Each row is a point on a landscape with many valleys, with its height.
A ball rolls from a point to whichever of its 6 nearest points has the largest drop for the distance, and stops where none of them is lower. Distance is the straight distance between rows; heights are no part of it.
Fumo (h 660): [116  92  95  98 100 110 100  93]
Git (h 621): [117  96  99 108  88 117 110  79]
Kidu (h 424): [ 85 103 106  95 103  81  92 118]
duki (h 516): [104  95 101  93  99  93  93 105]
biz (h 628): [ 84 108 106 100  82  84 100 105]
dosop (h 640): [122  97  96 111  94 129 111  74]
lunim (h 462): [ 95  91 102  87 131  82  82 129]
Nilal (h 447): [125  97  90 114 103 139 113  76]
tupo (h 799): [ 98 104 104 103  79  93 103  93]
nibi (h 631): [118  86  92  92 111 107  93 103]
pav (h 39): [109 107 108 114  71 109 114  72]
gube (h 715): [ 95 102 105  99  84  89 100 101]
Ragiz (h 645): [ 50 126 106  98  99  74 101 119]
rusa (h 769): [123  89  91 102 104 124 105  86]
zudu (h 785): [117  94  98 104  93 115 105  84]
Muso (h 320): [ 90  98 104  91 113  82  88 120]
zufa (h 535): [122 100  99 114  91 129 114  73]
vib (h 839): [121  92  93 104 100 122 106  84]
tifud (h 209): [114  84  92  86 123 100  83 115]
boliz (h 512): [ 89 103 104  96  96  84  94 112]
duvos (h 614): [123  86  88  98 111 124 101  91]
bib (h 401): [103 106 106 108  71  98 110  82]
Felu (h 632): [111  87  95  88 115  98  88 111]
Raz (h 218): [105  87  97  86 125  91  83 122]
pusu (h 543): [ 72 111 108  97  99  77  95 118]
fam (h 700): [121  85  88  92 113 115  95 100]
simag (h 672): [ 75 115 106 102  80  79 101 107]
Meves (h 558): [125  99  94 115  99 136 113  73]
mefut (h 250): [ 94  97 103  90 117  84  87 121]
naz (h 16): [ 87 109 105 103  75  85 104  98]
zemu (h 345): [116 103 103 112  83 119 113  73]
fima (h 147): [129  88  77 108 121 144 107  87]
mefe (h 163): [126  93  87 110 110 139 110  80]
Vuve (h 488): [103  94 100  91 104  94  93 108]
tas (h 677): [101 103 105 105  77  96 106  88]
dav (h 464): [ 70 107 107  94 118  73  92 127]
pori (h 607): [113  91  97  96 101 104  97  98]
kezom (h 141): [113 106 107 115  75 114 115  70]
dibut (h 467): [ 71 109 107  95 112  75  93 125]
sur (h 352): [ 98  95 101  89 114  87  87 117]
Bimo (h 670): [118  87  93  94 107 111  97  97]
Laf (h 606): [ 53 122 108  97 105  74 100 122]
zeve (h 400): [121 103 102 116  86 127 115  69]
rukas (h 321): [127  93  78 118 118 151 111  81]
tesed (h 534): [109  90  98  91 107  98  92 107]
Zama (h 341): [128  85  79 103 118 135 103  90]
kif (h 353): [ 91  95 104  89 123  81  84 125]
Gov (h 573): [118  98  99 110  90 121 111  76]
nogip (h 600): [109  94  99  97  95 102  98  96]
gen (h 599): [ 76 111 106  98  92  79  96 114]
tem (h 483): [ 77 107 107  95 103  76  92 119]
zet (h 448): [ 79 101 106  91 130  75  87 130]
Nid (h 530): [ 62 114 107  96 110  73  96 123]
nule (h 212): [115 106 106 117  78 119 117  67]
dud (h 468): [101  90 101  88 119  89  85 119]
Savid (h 282): [127  89  81 109 117 140 108  85]
vige (h 641): [ 59 122 108  99  91  76 101 116]
vedu (h 646): [ 68 116 107 100  87  77 100 112]
ludo (h 669): [ 95 108 107 105  71  90 108  89]
roz (h 613): [108 100 104 105  80 102 109  85]
Kude (h 709): [121  96  97 108  94 125 111  77]
lim (h 602): [ 53 120 108  97 114  73  98 126]
Lebo (h 673): [ 90 105 105  98  87  85  99 106]
tefu (h 731): [102 100 104  99  86  94 102  96]
tilag (h 638): [114  99 102 106  84 111 109  80]
Tumu (h 570): [ 96  99 103  96  95  88  95 107]
Gono (h 705): [ 40 128 107  98 110  74 104 121]
raden (h 615): [100  90  99  86 129  87  81 124]
Muz (h 604): [106  96 101  99  92  97  99  98]
nepa (h 743): [120  82  87  88 121 111  89 107]
kupif (h 168): [110 104 106 112  76 108 113  75]
verof (h 397): [ 81 103 105  94 114  79  89 124]
zada (h 589): [ 66 116 107  97  96  76  98 118]
kilof (h 791): [112  97 101 103  88 107 106  87]

Two balls start at each pair of points below. Name the first point that both come to, or write never.
Muz and Fumo: Vuve
dud and Kidu: never
tas and pori: never
Laf and zada: verof
Kude and dosop: pav

Write out the way that a ball takes from each point below.
rusa: mefe, fima
duvos: Zama, fima
Nilal: mefe, fima

For each start below, name the point where the ball stops.
Meves: fima
dav: mefut
roz: pav
